Points, in no order, along strands that fork, close into loops and pass close to each other.
(in the rows, 128 means zero)
Two points are linked if the straight distance between their rows is under 109. Some points are linked to none.
j_242: [122  98 132 178 184 149 109 176 200  98  80 162 158 125 121 140  90 124
 129 159]
j_702: [187 148 106 102 113 151 126  96 113 131 144 209  54 104  72 136 166 106
 124  85]
j_325: [162 106  96  90 149 140 131 134 116  77 136 143 130  63  88 136 136 138
 166 132]
j_746: [133 172  87 179 145 147 131 141 173 120 171 180 190 102 102 140 115 144
 140 163]
j_652: [194 147 100 122 140 183 110 155 152 114 135 191 149 137 101 117 121 190
 131 133]
j_230: [198 132 105 124  91 188  94 149 123 120 119 184  89  22  80 141 142  98
 162 110]
j_736: [122 137 135 142 121  92 123  92 122 114 120  98 119 141 152 130 111  84
 170  49]
j_625: [102 104 146 146 119  65 160 135 124 191 133  72 157 153 115 106 109 142
 138 189]
j_89: [121 192 100 117 136 142 147 115 167 120 135 185 108 134 162 127 157 147
 130 128]
j_577: [106 140  95  69 146  96 117 152 125 103 124 116 152 108 126 110  96 107
 151 187]
j_410: [116 120 140 120 117 166  98 157 135 145  82 218 127 129 148 140 141 151
 153 123]
j_596: [ 97 148 138 155 102 107 159 106 103 162 129 106 164 145 177 146 152 177
 142 102]
j_770: [171 129 116 116 159 185  89  95 129 106 140 143  89 115 117 131 143 119
 151  99]
j_910: [135 108 149 133 109 101 212 154 170 150 131  53 155 196 138 127  89 115
 120  95]
j_61: [121  92 149 174 143 121 136  96 136 123 139 158 167 136  95 107 141 162
 146 208]
j_486: [186 127 103 156 167 161 107  88 154  97 166 157 100  95  88 130 107 127
 140 122]
j_335: [133 148 126 148 106 132 133  80 165 126 141 113  90 139 159 147 132  64
 169  70]
j_355: [139 150 122 122 117 158 128 105 145 135 108 170 108 191 147 140 151 132
 127 121]
j_136: [196 149 101 147 146 169 116 134 147  94 144 226 171 106  77 113 132 160
 101  97]
j_807: [136 170  94  82 153 165 140 142 144 110  90 121 160 170 156 123 132 142
 112 158]
j_531: [140 140 126 128 140 179 111 129  70 110 147 194 112  74 117 107 192 151
 115 116]
j_868: [141 106 159 128 128 101 118 130 138 164 142  37  80 120 141  91 108 150
 147 187]
j_905: [ 86 102 130 132 139 149  75 138 154 162 109 211 157 153 125 129 115 120
 143 140]
j_116: [100  82 137 176 152 160 115 141 127 139 144  76 129 123  97 164 130 116
 115 171]
j_45: [135 128 158 121  97 133 140 104 156 122 142  93  80 185 171 114 135  54
 116  72]
j_44: [ 93  79 140 101 161  88 131  96 124 142  87 164 139 112 142 132 142 154
 132 154]
j_784: [105 138 171 138 105 120 142 140  75 126 134  90 169 157 152 112 121  92
  89  37]
j_432: [ 92 112 130 156 102 112 114 114 111 147 173 115 124 139 119 175 130 102
 146  96]
j_469: [147 101 155 157 122 125 121  97 140  91 114 202 133 136 116  99 150 137
 126 190]
j_347: [117 107 113 119 149 166 130 146 109  96 121 139 146 107 115 172 149 132
 132 135]
j_132: [ 83 114 125 155 179  96 113 135 119 131 109 108 197 122 101 123  95 152
 129 195]
j_658: [123 135 145 109 130 149  87 155 140 132  60 173 121 124 174 101 128 156
 127 163]
j_99: [164 148 117 169  92 146 131 134 127  64  94 223 130  66 104 142 166 101
  95 113]
j_294: [ 82 100 144 185 163  94 105 125 106 143 129  49 142  97 128 154 104 120
 110 158]
j_959: [106 103 148 155 146  84 141 135 137 134 153 101  67 137 120 145  99 133
 116 180]
j_183: [143 127 101 180 201 159 110 133 166 114 189 132 126 113  83 143  89 124
 152 137]
j_522: [105 117 135 147 189 155 128 113 161 176 126  83 134 150 160 119 142 147
 139 162]
j_938: [142 152 134 165 117 129 180 142 147 127 179  67 108 188 144 121 130 116
  91 135]
j_319: [149 162  72 145 124 149 129  84 132  92 165 149 102 133  80 169 132  73
  90 105]
j_517: [ 73 111 151 139 105 118  84 129 102 166 113 132 109 145 160 155 137 124
 124 118]
j_641: [ 66  90 151 117 122  91 109 115  78 182  95 122 103 124 137 167 134 111
  82  83]
j_852: [159 150 117 105  87 136 108 121 107 118 106 166 100 127 102 137 136 149
 190 132]
j_579: [107  91 166 116  82  88 137 125  95 198  82  89 131 147 141 145 114 145
  81  62]
j_891: [100 156 115 127 114 121 131 122  81 152 134 142 154 112 160 143 169 141
 165  77]
j_816: [131 135 129 166 143 153 131 101 158 103  90 106 103 159 159 160 134 109
 104 164]
j_889: [108 153 120 113 189 146 109 126  91 121 117 195 124  93 138 126 164 138
 120  95]
j_176: [121 151 132  97 104  83 125 172 107 160 143 124 108 163 124 121  89 179
 135  86]
j_424: [161  91 149 109 134 150 118 119 100 115 116 158 129 104 112 103 154 194
 154 162]
j_677: [ 89 121 144 114 121  81 138 132  61 151 102  51 144  86 166 126 117 111
  77  56]
j_626: [105 155 102  68 111  85 161 126 172 142 175 172 122 136 125 117 137 114
 146 142]
j_556: [120 105 135 142 143  97  99 126  68 136 110  41 147 112 120 149  90 160
 115 147]
j_887: [121 106 126 121 122 159  69 150 121 114 161 186 104  76  90 130 132 105
 139 138]
j_378: [128 138 186 103 101 114 146 172 105 119 125  65  96 104 184  61 101  99
  95  63]
j_879: [193 187  97 123  89 163 132 134 123  84  82 195 101 110 102 144 127 159
 159 120]
j_210: [117 151 127 156 120 142 167 108 133 110 133  65 114 159 162 145 156 115
 104 177]
j_914: [ 95  94 156 142  79  59 148 116 113 195 124  93 172 154 133 137 110 153
 143 134]
j_497: [146 157 106  56 105 173 125 123  85 117 174 122 137 127 115 129 173  96
 109 105]
j_610: [176 118 157 143 113 133 108 130 113  77 102 198 140  96 126  67 161 167
 131 170]
j_252: [159 132 114 153 172 155 107  62 122 110 132 106 130 156 125 146 123 136
 156 105]
j_445: [128 100 158 133 127 102 137 141 127 131 174  43 119 142 133  98 101  94
 129  95]
j_846: [191 141  89 124 126 179 107 122 126 139 130 226  89  47  70 141 140  87
 113  86]
j_170: [102  86 125 123 101  96 141 153 133 138 139  88 159 187 105 167  82  96
 130 114]
j_300: [112  96 193 127  98  83 183 120  92 141 101  53 171 106 151 122 125 113
  45  66]
j_916: [ 82 137 115 147 168 136  91 156 179 136  92 153 159 143 141 141  94 112
 138 159]
j_861: [123  99 145 160 144 110 123 104 146 137 167 137  99 168  81 104 114 131
 138 192]
j_820: [121 120 121  76  86 114 138 131 175 139 124 206 110 132 114 137 132 132
 159 160]
j_392: [117 164 140  78 122 108 103 168 131 166  78 117 114 151 177 105 108 161
 112 152]
j_282: [ 84 165  98 160 133 108 141 128 158 140 177 154 179 129 114 153 123 116
 137 162]
j_781: [102 148 115  68 122 100 116 156 107 111 123  96 170 168 125 126 108  91
 104 153]
j_102: [134 157 127 107  76 146 134 152  88 118  83 169 134 118 128 152 147 188
 172 150]
j_283: [116 132 164 155  89 124 137 133 125 147 154 103 112 212 142 114 112 125
  75 108]
j_63: [116 108 116 165 126 169 124 138 119  95 169 130 140  94  93 179 143 112
 123 174]
j_639: [114 137 166  77 101  99 121 162 116 168 113  84 103 152 181  74 111 125
  98 102]
j_442: [124 116 159 116 112 108 157 101 115 203 118  79 138 159 188 104 160 165
 125 107]
j_444: [142 111 171 132 133  97 125 122 116 147 129  12  80 128 164  89  97 129
 108 132]
j_695: [139 147 102 178 148 125 123  97 162 125 148  99 163 110 120 137 114 145
 207 157]
j_615: [145 157 113 173 163 133 129  89 136 123 153  61 152 162 131 112 114 136
 165 137]
j_797: [193 149 107 152 120 143 153 154 142  72 125 217 158  73 105 110 164 148
  64 107]
j_709: [ 96 121 131 169 161  95 143 140 132 175 109  93 159 153  84 105 100 179
 131 215]
j_894: [133 148 123  96 133 110 158 102 121 120 165 107  93 126 162 104 163 136
 148 119]
j_839: [136 130 135  93 128  97 134 122  99 119  75  64 127 144 153 123 129 112
 116  97]
j_331: [148 156  98 105  85 184 101 160 133 119 153 182 110  61 101 146 149 108
 140 142]
j_627: [174  98 169 144 118 147 102 197 169  99  74 210 111  96 143  81 155 135
 117 127]
j_78: [111 102 115 116 171 125 103 132  91 112 104 107 164 122 110 148  99 152
 120 138]
j_617: [128 131 123 105 143 162 116 114 150 136  94  91  76 171 181 128 138  87
 121  82]
j_37: [143 174  80 157 130 122 141  83 160  79 156 163 140 117  84 155 111  87
 104 167]
j_134: [ 82 123 135  92  96  69 149 151 105 152 106 118 125 154 135 140 104 154
 105  97]
j_763: [ 99 104 156 134 154 117 122  92 136 197  90  99 129 140 181 118 133 160
 106 135]
j_795: [147 109 112  70 149 126 125 121  77 118 140 120 125  92 108 115 130 172
 169 128]
j_270: [112 121 117  50 101 121 124 143  74 123 126 119 137 147 124 120 160  88
 105 127]
j_724: [170 128 111 141 159 165 146 141 152 110 145 130 131 144  96 121 116 175
 145 170]
j_316: [131 136 108 136 124 147 113  88 132 117 137 147 168  97 136 123 154 125
 196 153]
j_999: [121 104 125  86 151 119  92 123 141 142 113 149  86 141 133 124 111 117
 154  86]
j_375: [136 120 133  82 176 144 108 117 127 134  62  74 101 145 161 125 108 119
 105 122]
j_593: [124 169  84 137 110 144 131 101 120 129 155 114 170  76 154 160 161 128
 187 117]
j_803: [132 102 192 133 126 140 136 144 136 127 143  52 133 113 178  59 106  68
 134  61]
j_178: [110 158 109 116 143 123 119 182 131 140 159 100 145 158 123 134  86 151
 134 113]
j_311: [ 93 136 103 162 145 111 139 103 158  88 133 168 156 129 114 157 129  92
 128 180]
j_247: [101 120 136 128 123  90 113 130  74 138  66  45 135  94 137 161 115 126
  88 102]
j_515: [144 148 131 158 119 124 212 172 161 123 160  39 149 173 135 103 110 120
 126 115]
j_776: [144 114 150 119 120  98 140  96 127 147 164  82  95 119 145  93 136 162
 176 158]
j_549: [118  88 138 130 117  77 173 140 154 155  97  53 196 191 107 135  77 103
 103 109]
j_711: [ 91 114 194 142  75  98 181 144 104 127 118 100 166 139 168 104 125  88
  70  68]
j_250: [116 154 119  89 128  63 190 124 148 129 196 114 126 141 144  99 124 118
 143 102]
j_500: [166 140 120 102 103 122 118  94 119 111 150 201  79 119  79 110 147 136
 142 130]
j_862: [128  73 145 144 114 130 144  97 122 114 104 118  77 136 114 174 134 152
 138 145]
j_326: [113 101 139 156 103  98 138 138 121 115 114  63  74 137 127 170  92 142
 133 144]
j_837: [143 101 140 167 146 166 102 170 189  84  90 185 148  96 146 110 131 127
 128 145]
j_936: [142 164 104 122 158 163 124 127 156 113 127 203 135  85 153 111 159 123
 133 121]
j_380: [100 110 118  79  95  79 163 143 130 118 115 160  93 143 111 159 124 150
 134 141]
j_992: [111 141 148 114 117 146 132 119 138 175 147 136 111 212 159 102 147 143
 104 115]
j_969: [127 147  94 138 190 139 123 160 146 129 154 102 147 147  93 124  85 133
 136 158]
j_298: [143 149  75  88  85 182 130 138 123 131 191 144 107  89  94 154 163  85
 102 131]
j_259: [173 105 127 125 136 172  98 130 123 110 171 214 127  62  98  94 175 119
 124 113]
j_239: [143 145 100 145 134 165 118 111 131  73 120 188 123  91  94 159 166  77
  93 119]

How many points has the smallest loop of links through each point below? Write none if it is on no loop.
j_531: none
j_116: 6
j_803: none
j_300: none

A tip is a point with one link. Name the tips that can be reached along the links from each point below, in the order of the rows.
j_259: j_577, j_816, j_879, j_170, j_102
j_176: j_746, j_432, j_522, j_627
j_325: j_736, j_784, j_914, j_862
